Points on a hilly landscape, in no order, each with its height.
From any point a ball rolls to the lowest of the 2 points nearest to it. It stops when none of these is lower. Distance is the straight distance between rows; heights are no part of it.
q964: [ 91 107  96 115  89  93 126  96  82  81 120  87  96 134 125 126  87  93
 131 102 123  64  88  81  97 111  84 127  76  97  88 115 104 104  93  80
 105  71 135  67  91 143 122]  (h 62.9)
q49: [112  79 104 125 128  76  55  82 100 125  53 128 122  96 127 115 121 107
  92  90 101 105 101 131  83  67 106  90 104  76 108  96  72  98 107  93
 110 109 118  62  92  89 123]  (h 35.3)
q294: [129 107  97  79  69  87  85 108 113 139 101 108 119  71  76  61 101 102
  82  93 104 106  85 105 118 108 120  94 105 120 117  89  89 105 118 122
 133 107 109 111 129  74  89]  (h 49.9)
q113: [105 117  93  97  92  78  74  97  99 108  86  83 107 108 103 106 103  84
 105 117  94  78 117 109  79 106  93  82  50  57 134  90 127  91 116 109
  75 114 134 113  90  92  61]  (h 31.3)
q152: [ 96  84 117  97  72  81 112  76 103  77  91  60 137  95 127 108 120  76
 111 108 118  75 121 116  79  98  92 102  83  88 123 140  90 102  91  96
  86 116 108  98  94  87  86]  (h 24.1)
q619: [ 79  96 101 112 130 135 118 113 122  66 136 115 101  84  72 124  91  89
  80 107 100 119  78  98  96  70 113 108  96  95 100 108  99 129  94 101
 125  86  54  99 112 111 129]  (h 66.5)
q213: [ 89 128 107  93 120  89  97 111  95 132 111 118  87 110  93 117  99 140
  78 126  82  94 106 113 111 123  73  93  89 130  50  58 117  60 104  89
  91 126 104 115  97  67  94]  (h 26.0)
q246: [121 112 140 111 118  88 103 108 102 108 100  82  86  95 104  88  91  85
  77  87 111  74  69  93  71 113 124  63  54  65  73 105 115  94 121  87
 133 100 105 106  88  90 101]  (h 39.4)
q431: [117 106  91  64  36 120 118 111  97 108 107  68 116 138 120  76  91  83
 106 103 138  61 116 114 126 117 116 127 107 119  83 105  77 116  78 103
 107  87  83 104 115 105 105]  (h 54.5)
q495: [ 85 131  82 114 101 104 102 102 115 111 107  90 128  79  77 111  76  98
  90  93  79  83  90 108 103 128 113 126  92 109 121 102 105 105 118 109
 102  94 119 115  82  74  94]  (h 36.6)
q300: [ 72  85  91 109  73 123 142  93  69  74  83  73 102 127 147 110 117  92
 117 122 109  74 125  92 113  93  78 109 112 105  62 118 103 102  92  74
  49 109  91 103  90 118 101]  (h 58.1)
q541: [126 125  95  65  68 118 110 115 116 121 125  85 116 102  85  64  80  95
 101  89 120  74  91 103 104 136 119 115  90 122 100  90  93 106 104 113
 124  71  99 111 116  91 105]  (h 52.4)
q924: [110  89 113  88 124  98  74  90 103 112  79 129  72 133 118  74  72 122
 129  80  76 109  89 129  88  78  96  91 127  66 127  59 103  59  75  83
 102  79 108  67  89 105  67]  (h 42.1)
q377: [104  98  56 112 123 120  78 123  65 126  70 128 110 101 132 104 105 104
 104 147 128  79 103 112  99  70  80 100  96  76  68  55 107  73 119  97
  92 130 134  82 111 110 111]  (h 12.5)
q406: [108  90 124  90 130  81  97  85 123  86 117  89  94  94  83  72  72 111
 110  63  99 115  80 105  87 122 127  98 127 114 120 132 110  81  91  94
 163  92  84  81 104 101  92]  (h 35.2)
q559: [102  90  54  98 137 101  78 113  76 127  76 106  98  79 107 122  86 108
 102 124 113 106  87  95  97  94 107  93 115 101  63  95 100  75 136  87
 112 127 111  99 117 102 110]  (h 11.9)
q293: [130 123 118  99  79 114  82  64 112 140  86  70 107  57 106  59 148  84
  85  86  91  78 114  87 105  60 124 115 108  67 113 120 114 124  92  97
  96 114  74 100  70 109 123]  (h 36.7)
q558: [113 153  96  66 110  97  87  97 152  92 134 126 102 102  57 122  97 114
 102 115  95  93  84  96  93 108  79 112  87  87 134  74 112 103  79  91
  85  98  98 103  95  99  64]  (h 58.4)
q778: [ 95 128 115 108 103  88 123 114 103 133 127 108  67 116  95 108 101 135
 106  96  92  67  94  72 124  77  95 143  94  93  89  66 110  99  77  70
 110  68 108  76  76 122 113]  (h 23.7)
q889: [ 99 121 140 130 138  92 114  94 114  69 117  82  58  92  65  83  71 106
  84  76  72 112  93  71 100 118  99  96  72  91 132 121 136  92  97  86
 126 100  89 112  74 107  85]  (h 31.0)
q851: [133 130  97  64  81 107  84  52 120 150  84  68 110  75  87  98 119  82
 115  79 116  76 127 134 115 110 111 104  78  97 122  95  91 120 109 104
  84 145 118 115 108  97  90]  (h 44.1)
q57: [ 74  96  87 136  72 117 123 115  60  86  75  99  98 160 147 105 102 102
 103 120 107  75 133 111 133  94  72 118 107 101  71  83  97 106  85  86
  61  90 134  87 100 116 101]  (h 59.5)
q522: [120 124 128 112  88 119 105  86 111 110 107  65 109  55  97  39 116  92
  86  91  87  78  94  63 103  81 126 124 109  84 109 118 125  94  92  91
 140  97  80  91  82 113 128]  (h 31.4)
q592: [ 96  58  98 105 119 101  74 109  98  69 101 118 111  69  98  93 137 104
  74 112 110 156 105  88  83  57 108  72 110  99 104 134 123  91 102 110
 126 107  71 100 133 126 116]  (h 71.9)
q24: [ 93  91  91  79  61 122 133 107  73  95 101  62 102 105 131  80 108  92
 110 108 130  70 111  74 118 102 108 120 124 123  64 131  94  94  86  87
  93 102  69 113 103 115 117]  (h 56.5)
q917: [104  86  71 110  70 113 103 118  79 100  87  78 104 121 111  75  62  82
 116  79  88  98 103 104  96 125 130  95 115  87 126  97  88 112 123 114
  71  56 118 132  99  94  79]  (h 57.2)
q587: [ 89 123 115 124  83  83  94  92 111 113  86  85 120  96  97 119 101  84
  86  85  86  82 114 125  95 133 100  96  53  86 126 107  96 115 110 112
  76 104 123 118  72  69  92]  (h 34.1)
q329: [ 80  84 113 103 108  95 142 119  89  71 121  97  89 128 112 149  96  85
  91  98 118  94  79  99  96 119  96  85  55 120  58 118  73 121 114 101
 105  81  83 103 106  93 132]  (h 39.6)
q373: [ 94 104 118  83  96  94 124 105 122  86 125  71 118  95 106  62  83 116
 102  98 106  80  88  92  75 124 116 110 124 111 107 120 114  67  91  83
 138  88  86 103  98  78  72]  (h 31.5)
q279: [ 91  51 102  94  96 102 123 125  92  73 130 122  82 137  92 132  95 106
 102  87 117 139  81 101  86 107 110  85  96 128  81 115  68 120 104 121
 106  51  79 101 124 108 126]  (h 37.9)
q439: [ 81  75  72 120 107 139 123 121  93  62 121 109 126  70  94 100  89  74
 111 123 104  98  73 105  84  64 120 118 119  78 100  97  70 118  93 100
 126  81  82  82 125 106 113]  (h 65.4)
q256: [121 126  86  94  65 103 102 113  95  92 136 107  92 126  73  89  83 120
 107 110 108  97 116  69 136 119  72 134 110 145 103  91  92  99  85 121
 124  82 122 110 132 128 100]  (h 55.7)
q75: [102  92  62 114  85 136  75  70  93 104  82 102 131  90 115  94 114  91
 128  74  93 114 116 115  96 104 118 124 117  98 123 108  75 117 107 116
  86  83 111  97  95 131 139]  (h 49.0)
q54: [ 99  92  94 127 120 116  93  96  73 130  63  92  92  85 118 102 117 100
  81  94  84 124 122 108 100 114 111  70 102 111  57  90  90 113 148 116
  73 117  94 133  88  84 136]  (h 32.4)
q121: [100 102  72 104  84 104  69  76  86 127  73  75 119 113 130  86  99 114
 129  81  87 100 130  96  92 124 120 117 113  97 107 111 114  75 111  90
  76  85 128 105  84 125 106]  (h 46.3)
q904: [122 117 139 120 119 125 102  86 106  91 128  85 101  70  90  62 120 103
  78  95 108  93  99  67  94  75 108 105  75  99 100 112 136  93  86 101
 155  93  91  75 113 137 150]  (h 36.5)
q995: [ 99  86 131 109 113  82 105 123  81 105 125  86  81 128 110 130  88  89
 101  88 108  86  74 104  73 140 105  72  39 101  52 100  90 100 125  97
 130  71 110 115  91  93 123]  (h 41.1)
q742: [ 84  99  89 102  95 119 109  92 106  89 113  99 121 125 126 120 114  89
 112  84  98  77  88 118  85 101 120 138  99  99  96 103  81 127  88  92
  89  55  82  76  69 116 141]  (h 60.8)
q633: [ 72  81  84 105 118 105 102  88  83  71  86 111 124 103 127 127 113 116
 117 111 108 108 114 106  96 102  63 103 121 131  70 107  88  69  95  89
  81 116 111  84 107 107 123]  (h 64.9)
q659: [ 97  75  77  71  56 105 106 105  83 112  75  78 119  96 124  71  95  94
 110 111 108 103 130 122 125 105 107  89 146 130  95 109  95  99 117 104
  86 130  92 140 127  80  58]  (h 15.0)
q394: [ 88 104  87 145  57 135 112 104  61  94  84  91 114 116 117  70 107 101
  99 111  84  82 141 109 137  90  87 126 114 102 114  71  96 106  92 110
  54  99 127 107  98 100  91]  (h 61.3)
q47: [115 109 136  99 142 140  92  74 133  66 105 130 111  85  78 127 108  76
  78  79  99 128  89 134 108 102  87  63  87 124  91  93  94 143 100 115
 109 120  60  98 108  97 132]  (h 52.0)
q22: [118 104  71  89 119  77  67  76  94 122  77 113  97  57  74 104 104 100
 104 101 107 134 107  96 119  91  88  96 106 121 114  94  92  97 123 114
 104 156 126 105 133 108 103]  (h 28.6)
q264: [ 77  69  95  87 140  68  91  73 115  75  60 106 106 100 126 132 120 111
 108  99  77 130 114 113  83  89  85  71 128  96  76 141  82  91  96  79
  72 120  68  90  91  83  99]  (h 66.7)
q590: [ 81 138  95 112  93 100 105  89 120 141  87  93 121  79  88 105  95 113
  89 115  83  65 120 109 125  95 105 141 102  89 116  85 124  94  94  80
  75 113 111  97  76  78  86]  (h 39.0)
q596: [ 97  92  77  56  71 104 108 101 104  80 108  96 112 100  96  73  85 104
 111 116 105 114 107  84 113 115  94  97 148 136 111 103 103  88  90  98
  83 107  87 127 124  95  60]  (h 22.1)
q678: [109  95  99 100 122  96  60  68 112 116  53 137  99  91 114  88  96 111
 115  91  87 108 105 129  94  49  99 104 139  59 128  74  78  93  79  76
  96 108  90  59  95 107  90]  (h 38.6)
q998: [ 90  48  94 124 101 103  96 126  71  97 110 116  90 122 114 107  95 120
 100  81  84 134  94 101  94 109 108  91 121 130  88 105  98  92 109 120
 118  50 109 101 109 102 119]  (h 35.7)
q668: [ 98 147 116  90  86  90 117 116 138  93 146 116 113 115  70 121 101 115
  84 105 101  90  95  98  95 140  76 101  59 117 114  93  97 113  84 115
  96  93  98 124  91  89  80]  (h 59.7)
q815: [ 85  64 103 118 104 115  92  96  87  78  88  93  98  68 104  91 149  86
  79  85  94 151 135  79  98  49 116  94 102  85 107 151 102 124 102 121
 100  97  58  99 111 129 153]  (h 70.7)
q903: [113  83 113  95 131  60  86  84 103 105  88 104  66 108  96  77  55 117
 127  64  89 114  81 111  88 107 108  99 127  78 133 104  85  67  85  86
 141  90 111  62  95  99  80]  (h 38.7)
q502: [115  64 130  86 118  87  73 103 129  73 134 151 103 104  87 116 100 109
 105  98 112 153  72 119  77  99 106  72 123 117  99 106 114 105  86 124
 154  87 104  57 121 103 101]  (h 43.9)
q202: [102  94 133 127  64  62 106 147  87  95 128 108  80 152 101  88 127 120
  71 105 108  84 108  78 104 101  85  88  48  88 110  89  88 106  86 116
  96  65 113 111  96  94  76]  (h 61.4)
q709: [122 112  82  48  89 100  85  84 118 120  99  89 121  85 110 103 122  98
 114 108 136  72 106  95 106  82 111 112 121 107  80  99  89  86  81  74
 104 118  73 100 123 117 109]  (h 56.0)
q398: [ 76  95 108  86  76  74 117 117 115 109  85 145  94 129  84 116  78 121
 106 123  99 103 106 123 127  87  77 111 115 103 113  66  77  85  60 100
  86 120 101  85 106  69  48]  (h 47.1)
q508: [116 111 129 117  65  81 103 112  70  99 103  86  99 148 119  82 119 107
  82 104 105  80 131  89 113 120  77  87  46 115  96  86 109  89  98 122
  82  95 139 118 105 103  97]  (h 59.9)
q948: [ 95 109  87  93  75 129 107  94 103 161  81  73 114 119 126 107 120  80
 100 100 105  58 107 119 102  99 137 118  92  60  76  92 115 139 107  96
  47  83  87 102  61 106 117]  (h 64.4)
q760: [110  91 139 112  91  52  98 128 103  94 102 130  61 120  86  87 106 105
  74  82  99 121  84  91  92  89  92  54  64  78 125  93  81 106  91 117
 113  85 101 107 101  85  64]  (h 63.0)
q138: [119 121  92 104  83 107  96 110 101 150  77 107  85  50  63  71  94  91
  87  95  92  90 100  88 140  73 112 104  98  85 114  72  81 116 108 103
 109 127  93 116 116  81  82]  (h 46.8)
q562: [115  72  98 133 123 137  74  70  88  84  79 103 113 102 125  86 115  86
 124  61 110 129 104 117  66  97 125  79  91  75 102  99  87 111 114 105
 103  76 112  88 105 145 141]  (h 46.9)
q699: [ 97  87  88  67 144  89  65  80 139  71 103 141  96  73  74 117 101  96
 106 110  89 171  83 102 103  95 100  68 160 119 106 109 133 106  97  99
 116 134  81  80 119 112  85]  (h 38.8)
q796: [104 116  90 114 105 106  86 100  72 134  84 118 103  95 103 106 114 123
  80 108  87 112 130 113 120 113  77  84  99 139  65  69 100  89 121 113
  62 127 121 122 108  84 122]  (h 29.2)
q9: [ 85  85 115  80 107  56  88  98 124 104  83 142  91 143 105 114  73 119
 122 103  76 119  97 137  90  98  73 100 112  76 137  72  96  74  76 101
  87 103 117  70  84  69  49]  (h 45.0)
q161: [103 106 152 104 139 117  94  72 148  55 130 135 123 105  83 123 121  96
  86  93  99 121  92 120 106  88  72  96 108 124 108  91  91 135  58 101
 116  95  58  73 100 111 137]  (h 53.8)
q549: [ 70  76  91  87 101  66 112  87 102 104  72  95 113 129 141 132 133 116
  94 115  90  99 146 114 108  94  74  91 111 115  58 124  78  88  91  78
  56 120  87  88  94  79 115]  (h 65.9)
q669: [121 132 103  95  50 111 117  67  99 147  77  60  83  72  76  90  89  68
 126  87 115  64 132 101 145 100 102 122  75  84 116  93  93 121  87 100
  81 149 124 108 102 112  76]  (h 47.0)
q229: [ 96  96  62  80 107 155  91 110 120  91 134 120 151 107 108 115 121  84
 105 103 107  85  75 135  76 109 124 133 106 111  89  86  84 126  98 117
 103  52  87  82 105 107 137]  (h 59.8)
q95: [ 72 125 112 117  60  85 132 134 115 120 121  74 124 120 107  99  90 103
  82 126 106  39 107  97 124 116 102 139  92  93  99 105 110 106  92  92
 111  88 112 101  77  70  75]  (h 37.8)
q31: [122  84  83  80  94 115  98 104  81  93  90  86  83  98 100  60  62  78
 123  68  98 126  83 107  74 131 132  53 110  88 102  98  99 106 132 107
  93  72  98 135 131  98  82]  (h 55.3)
q190: [ 96  62 108 123 119  86  76 138  92  86 118 136  74 108  68 129  74  88
  97  89  90 151  66 110  67 119  95  47  58  81 100  90 107 101 122 137
 130  78 126 110 114  91  93]  (h 48.1)
q116: [124 113 129  94 136  78  97  92  99  81  87  80  50 104  94  77  69  98
  90  93  96 104  80  93  78 109 102  60  69  65 112 112 124  75 104  85
 118 128  88 106  83  95  64]  (h 35.9)
q16: [117 104 108  78 114 123 101 102 103  88 105 107  99 103 115  71 102 109
 102 115 109  78  80  94  73  73  96  88 109  78  88  76 116  65  86  72
 115  95  81  92 104 106  86]  (h 12.4)
q788: [113 101  98  83 103 147 104 115 105  94 124  99  95  80  85  83 115  77
  83  89 108 103  78  88  94  74 134 107 106  90  91 104 101 128 101 105
 119  70  49 107 104 119 144]  (h 67.6)
q14: [ 83 102 100  91  93  93 117 104 125  72 138 103 125  91  82  92  87 119
 103 119  93 117  96  83  95 123  91 123 136 138 125 120 116  86  88 112
 123  91 103 108 107  88  81]  (h 27.5)
q438: [ 90 109 134  96  65  91 143  96 109 117 100  53 127 103 119  65  91 100
 107 106 127  41 106 102 103 113 124 122  99  97  99 109 111  80  75  82
 115 109 103  94  92  78  84]  (h 35.0)
q369: [112  89 111 111 104 161  85  85  97  73 107  96 101  74 105  57 154  72
  86  78  94 127 115  92  96  59 120  97 106  90 101 113 117 127  90 120
 104  83  39 110  96 142 149]  (h 69.2)
q824: [ 96  77 116  79 139  86  76 101 128  60 121 146  86 105  93 128  96 122
 114 119  90 158  72 112  83 114  85  63 154 121 100 109 144  80  90 109
 128 110  98  60  95  86  70]  (h 41.6)
q172: [ 82  96  89 100 122 109 123  95  86  58 117  97 109 124 114 133  76 103
 128 117 110  87  94  99  87 129  73 111  87 131  78 101  97  79 101  89
  95  92 123  97 104 112 107]  (h 64.0)
q174: [120  95  86  71 110 124  76  90 115 122 102 118 142 102 116 108 112 101
 105  81 117  96  86 137  84 125 124 103 106 134  76  81  84 103 107 111
 116  86 103  87 108  94 134]  (h 58.8)
q840: [101 107 113  98 117 112 106 108  94  73 134 128  92  97  71 120  97 114
  95 108 101 129  85  90  93 119  73  79  78 142  90  86 117  98 103 120
 101 100 111 115 126 107 114]  (h 48.3)
q79: [ 95  84  79  77  80  91 115 102  95 103  86  63 104  75 107  86  84  80
 100  95 116  97  92 110  98 117 135  89 124 109  97 138  79 107 123  96
 104 119  77 129 111  76  82]  (h 6.7)
q367: [ 79  97  86 130  98  90 121  99  96 103 104  82  93 111 103 133  77  85
 119  83  93  79  79  80  95 100 122 137  93  68 113 125  96 126 100  84
  87  62 112  72  70 129 127]  (h 61.8)
q19: [ 87 124  77 114 118  73  66 111 105 111 113  95 100  98  79 130  92 113
  86 120  51 103 102  93  89 113  95 113  91  83 127 111 131  79 118  99
  77  78 126 120  72  89  84]  (h 38.9)
q265: [107  97  89  99 125 134  98 126  84 103 107 119 108 116 131  87 111  96
 108 127 119  60  71 106  74  79  88  93  86  66  78  46 116  68 106  85
 114  80 121  69 110 105 103]  (h 4.7)
q855: [104  63 111 112 134  94  67 132  83  85  95 116  75 116 102  89  62  93
 107  93  82 128  56 114  67 108 101  50 105  65 109  84 114  64 118 119
 134  82 125  97  97  79  75]  (h 50.0)
q171: [108 111 102  94  68 104  99 108  82  82 111 120 100 132 100  83 103 117
  94 120 111  95 121 100 119 102  64  97  86 127 110  62  98  86  79 113
  88 101 132  99 123 109  79]  (h 58.0)
q580: [ 83  89  85 119  99  89 104 129  74 117 110  74 104 103 124 111 107 111
  84 125 103  78  97  73  99  98 112 116 107  97  75 132 127  82 120  90
 105  85 103 107  88 107 114]  (h 41.9)
q223: [110 105  93 102 121  64  64  72 106 140  71  90 119  71 105 124 117 104
  85  97 105  99 108 112 100  99 114 103  92 102  97 117  93  95 121  97
 104 140 122  95  96  83 116]  (h 32.5)
q80: [ 79 113  78 133 126 112 103  94  83  76  93  96  83  62  70 113 102  93
  84 111  71 134 112  77 107  82  91 100  97  93 122 122 124 109 123 104
  64 118  95 130  97 105 111]  (h 28.0)
q360: [ 92 136  72 106  93  59  89 130 107 107 129 101  83 116  69 116  80 130
  96 127  80  84 115  72 118 108  76 134  91  91 136 107 120  82  94 105
  95  92 128 110  83 104  59]  (h 41.2)
q603: [ 77  76 109  96  93  70 133 109  85  93  68 122  83 117 102 125  90 104
  96 113 112 110 112 105 128  82  66  89 102 114  83  92  52  99  85  95
  77 134  93  91 114  68  80]  (h 49.1)
q817: [ 95  91 107 138 116 141 115  67  88  88  67  82  92  78 118  95  93  75
 129  63 100 113  97  87  85  91 125 106 114  70  89 121  94 125 106  88
  87  95  84  90  75 135 139]  (h 43.6)
q818: [ 98  94 117 140 123 102 105  98  70  62  79 120  69  91  96  90 116 104
  83 100  79 127 109  81  93  73  72  73  86  91 113  92 110  94 107 106
  72 114 101 108 101 103 104]  (h 32.8)
q366: [ 85  81  65 105  90 103 119 122  82  83  83  99  89  90  98 112  75  83
 109 127 111  86  81  87 101  56 110 118 135  61 109 104  66 110  91  77
  85  93  74  91 107 105  82]  (h 64.3)
q188: [100  73 126  91  93  93 112  71 103  81  79  91 114  86 115 117 139  80
 100  84 115 100 123 132  92  94  77  67  94 114 107 121  63 125 105 111
  90 138  96 104 111  68  91]  (h 19.5)
q414: [121  86 123  94 127  97  77 105 106  67 125 156  81 111  77 126  94 101
 106  99 110 150  67 112  72 115  71  50  67 107  97  80 115 100 104 133
 127 101 126  80 125 108  91]  (h 46.2)
q37: [124  82 117 115 126 101  80 103  79 105  68 102  83  93 110  34  69  93
 104  66  96 121  80 115  72 110 122  43 117  71 101  80 112  79 125 100
 125  99 107 109 112  87  77]  (h 52.7)
q663: [ 88  89 125  99 123  37  97 103 113 105 100 102  61 102  78 109  92 117
  73  82  57 154  98  95 103 134  98  69  99 133  87 126 100 103 127 110
 109 111  93 121  93  62  81]  (h 65.5)
q780: [109 120 113  81 105 111  87  96 157  81 154 144 131  93  63 129 125 106
  92 111  88 122  82 116  95  92  96 127 120 114 118  83  81 140  68 118
 112  74  68  80 102 101 123]  (h 55.4)
q911: [107  84 119  99 102  84  82  76 111  88  76  73 119  89 123  95 110  68
 112 101 102  84 109 138  60  83 104  70  86  48 148 111  97  97 109  95
  83 120 113  96  89  80  59]  (h 27.8)
q535: [101 135 112 117 122 103  99  87 126  98 114  80  88  55  63  71 100 114
  77  97  61 104  98  73 114 101 112 130 114 108 132 114 138  88  95  94
 132 105  82 107  84 101 103]  (h 25.2)
q838: [ 88  76 118 122 110 144 132  80  77  66  83  69  89  96 129  89 119  76
 110  70 100 118 115  91  71 108 116  76  80 103  78 131 116 112 117 111
  81  91  70 120  81 116 141]  (h 40.4)
q416: [ 96 123  93  99  64 126 128 113  91 113  94  85  90 103  93 112 107  79
  84  92 104  74 112  99 131 104  95 104  74 105  87  97  79 142 106 112
  58 110  74 127  81  85 102]  (h 62.1)
q626: [ 92  44  86 109  76  78  88 137  69 101  92 115  86 143 118  81  77 119
 110 101  91 120  91 100  98  99 105  86 141 109 109  85  86  78  98 113
 105  62 125  99 112  92  66]  (h 32.6)
q316: [113 111 125  94  84  83 121  61  88 128  83  56  80  87 118  91 109  86
 108  87 131  78  97  57 109  97 114 117  88  90  77 129 108 104  83  77
  91 125 101  85  87 126 117]  (h 51.9)
q70: [ 80 141 110  88 119  74 111 133 117 139 140 100  75 124  84 130 101 138
  85 127  90  63  90 100 107 110  83 108  76  97  60  74 136  82  98  63
 100  97  96 111  72  91  87]  (h 23.0)
q350: [ 98  99  71 102  83 134 109 103  82 130  77  78  98  99 119 115 144  76
  84  97  93  87 121 109 102  86 117 110 112  88  80 109  94 148 125 119
  43 100  57 126  55  99 123]  (h 63.4)
q958: [129 135  92  61  78  93  72 100 144 107 149 139 122 109  68 114 131 115
  95 120 102 102  99 102 108  92  84 125  99 111 128  66  87 130  75 116
  91  79  99  97 112 109  95]  (h 56.9)
q305: [ 92  72  83  93  86  89  92 115  67  78  93 102  96 109 123  71  98 121
 106 115  93 126 120  79 102  92  86  95 135 120 111 113 112  61  97 101
  90  98 107 112 117 110  70]  (h 27.9)
q320: [107 133  79  92  76  70  88 124 120 142 102 117  89  81  52 102  87 111
  76 122  98  83 103  83 126  78  94 118  82  79 129  86  92 100  93  98
 107 115 107 107 105  94  63]  (h 44.0)
q203: [ 90  89  96 116  95 100 100 106  77 121  67  80 110 116 136  85  90 106
 103 112  96  80 115 102  98 105 116 101 105  90  84  84 116  73 108  87
  85 102 125 104  87  85  89]  (h 44.2)
q675: [ 81 145  87 107  94 121 129 107 120 135 102  95 113 107  92  87  66 115
 116 118  93  48 107 101 129 112  89 140  94  93  90  53 132  78  87  71
 103  95 137  75  93  98  93]  (h 41.3)
q479: [ 87  93 136 121 111  41  92 124  98  98 116 121  58 116  79 104  94 126
  88  92  70 131  96  90  88 140  65  65  78 109 106 101 108  83  97 123
 122 104 118 117  84  67  57]  (h 64.5)
q673: [ 97  72  90  94  71  83 115 116  83  82  86 122  70 104  84 101  88  97
  95  97 100 135  99  77 126  81  89  91 120 120 110  95  59 120  98 113
  83  92  87 109 124  98  87]  (h 51.2)
q643: [125 105  67  67  92 106  72 103  97 136 103 100 126 103 110 115 118 109
  90 111 131  90 107 101 114 108 107 116 110 138  69 107  92  95 111 107
 117 108 100 108 123 117 139]  (h 57.5)
q775: [ 92 118 101  88  77  91 121  92 118  84 115  97 110 108  80 133 105  82
  96  87 109  92 105 104 111 121  89 123  67 125 118 119  66 140  93 126
  84  99  85 107  90  92 120]  (h 60.9)
q234: [ 80 110 104 112 100 100 117 141 113 110 137  88 129 103 115 100 116 120
  82 131  99  52  89  89  96  98  98 133 110  99  94  94 125  84 103  89
 129  67 115  84  84  88 105]  (h 39.9)
q407: [117  90  89  60 116  69  57  78 116  88  90 141  92  67  85  82 106  91
 112 105 104 152  88 100 106  79  82  77 137 112 130  93 110  96 104 116
 116 157 114  81 130  97  73]  (h 34.2)
q20: [ 97 130 132 101 116  93 127 112 118 112 108 114  87 103  95 101 104 117
  79 111 103  64  84  96 108  77  92 107  87  88  87  71 103  94  83  71
 106 106  80  94  81  84  89]  (h 19.0)
q866: [ 94 103 111 107 133 128 106  82 107  70 103 131 117  93  94 130  86  93
 100  84  89 138  81 128  89 126  87  71 101 137  81  81  95 115 109 107
  84 111 101 104 105  80 114]  (h 50.1)
q893: [132 112  95  84  60 115  71  69 121 151  93  75 145  81 115  83 155  86
 107 101 109  60 125 131  97  75 121 123  93  84 120 102  98 123  97 112
  90 113 103  93  91 103 116]  (h 40.8)
q625: [ 92 100  90  94  76  89 127 106  83  93 108  86  72 128  90  99  69 108
 111  87  97 104 109  69 134 114  98 128 117 134 106 120  76 106  88  97
  94  80  90 116 103 115 101]  (h 53.3)
q730: [ 88  62 102  93 100 103 106  80 104  92  79  94 125  68 111 101 107  77
 108  75 113 121 101 133  94 101 123  95 127 119 102 134  63 124 110 114
 114 116  68 106 106  83 118]  (h 13.7)
q600: [117  99 101  65 105  82  84  73 106 107  82  77  82  87 118  88 123 105
 121  85 124  94 101  71  93  74 116 105 115  70  85 129 103  73  75  52
  99 118  76  86  91 140 103]  (h 54.1)
q823: [106 142 106 110 121  79  99  89  88 134 107 113  60 104  87 126  93 128
 106  98 102  81 100  78 118 102  68 115  62 100  78  66 117  74  97  80
 102 116 137  74  90 119 116]  (h 28.1)
q470: [106 128 133 106  79  77 125  71 100 129  82  68  73  76  79 100 100  83
  97  72 106  78 109  76 128 115 104 108  52  92 105 116  94 123  96  95
  87 143 112 107  81  94  96]  (h 49.7)
q798: [ 84  99  63 120  64 125 114 103  82  91  83  81 118  94 105  89  79  85
 122 131  93  69 120  92 122  78 106 140 138  78 120  98  83 107  87  86
  86  99 107  90 104 109  78]  (h 63.1)
q120: [ 97  98  50  88 134 115 106 115  90  85 113  93  95  82  82 132  68  93
 109 121 114 104  77  77  90 101 112 109 102  92  79 119 109  90 127  84
 113  98  98 112 123 124 106]  (h 16.7)
q5: [ 87  83  99 149 108 126 125  97  56  58  85  86  96 104 111 100  87  87
 111  91  99 120 108  82  82 113  87  83  74 104  91 107 105  95 118 112
  78 103 120 117 102 111 122]  (h 37.1)
q109: [103 116  58  77 136 119 101  92 104  73 105  88  74  52  55 105  84  86
 106 110  94 128  87  65 109  95 101 103 113  97 110 104 118  97 114  92
  89 140  86 126 121 111  82]  (h 22.3)

Where does a ball stop that starts at each point below?
q549 -> q522
q788 -> q79
q562 -> q559
q121 -> q79
q264 -> q522
q294 -> q79
q590 -> q79
q709 -> q522

Call two points neighbours if one is among the 2 nearest of the other. Go from one point of each pair to the other, from neighbour to neighbour, staying as low as possible. Name the highest point that can't be avoided.
q79, q22 -> q924
q79, q535 -> q995
q265, q559 -> q377
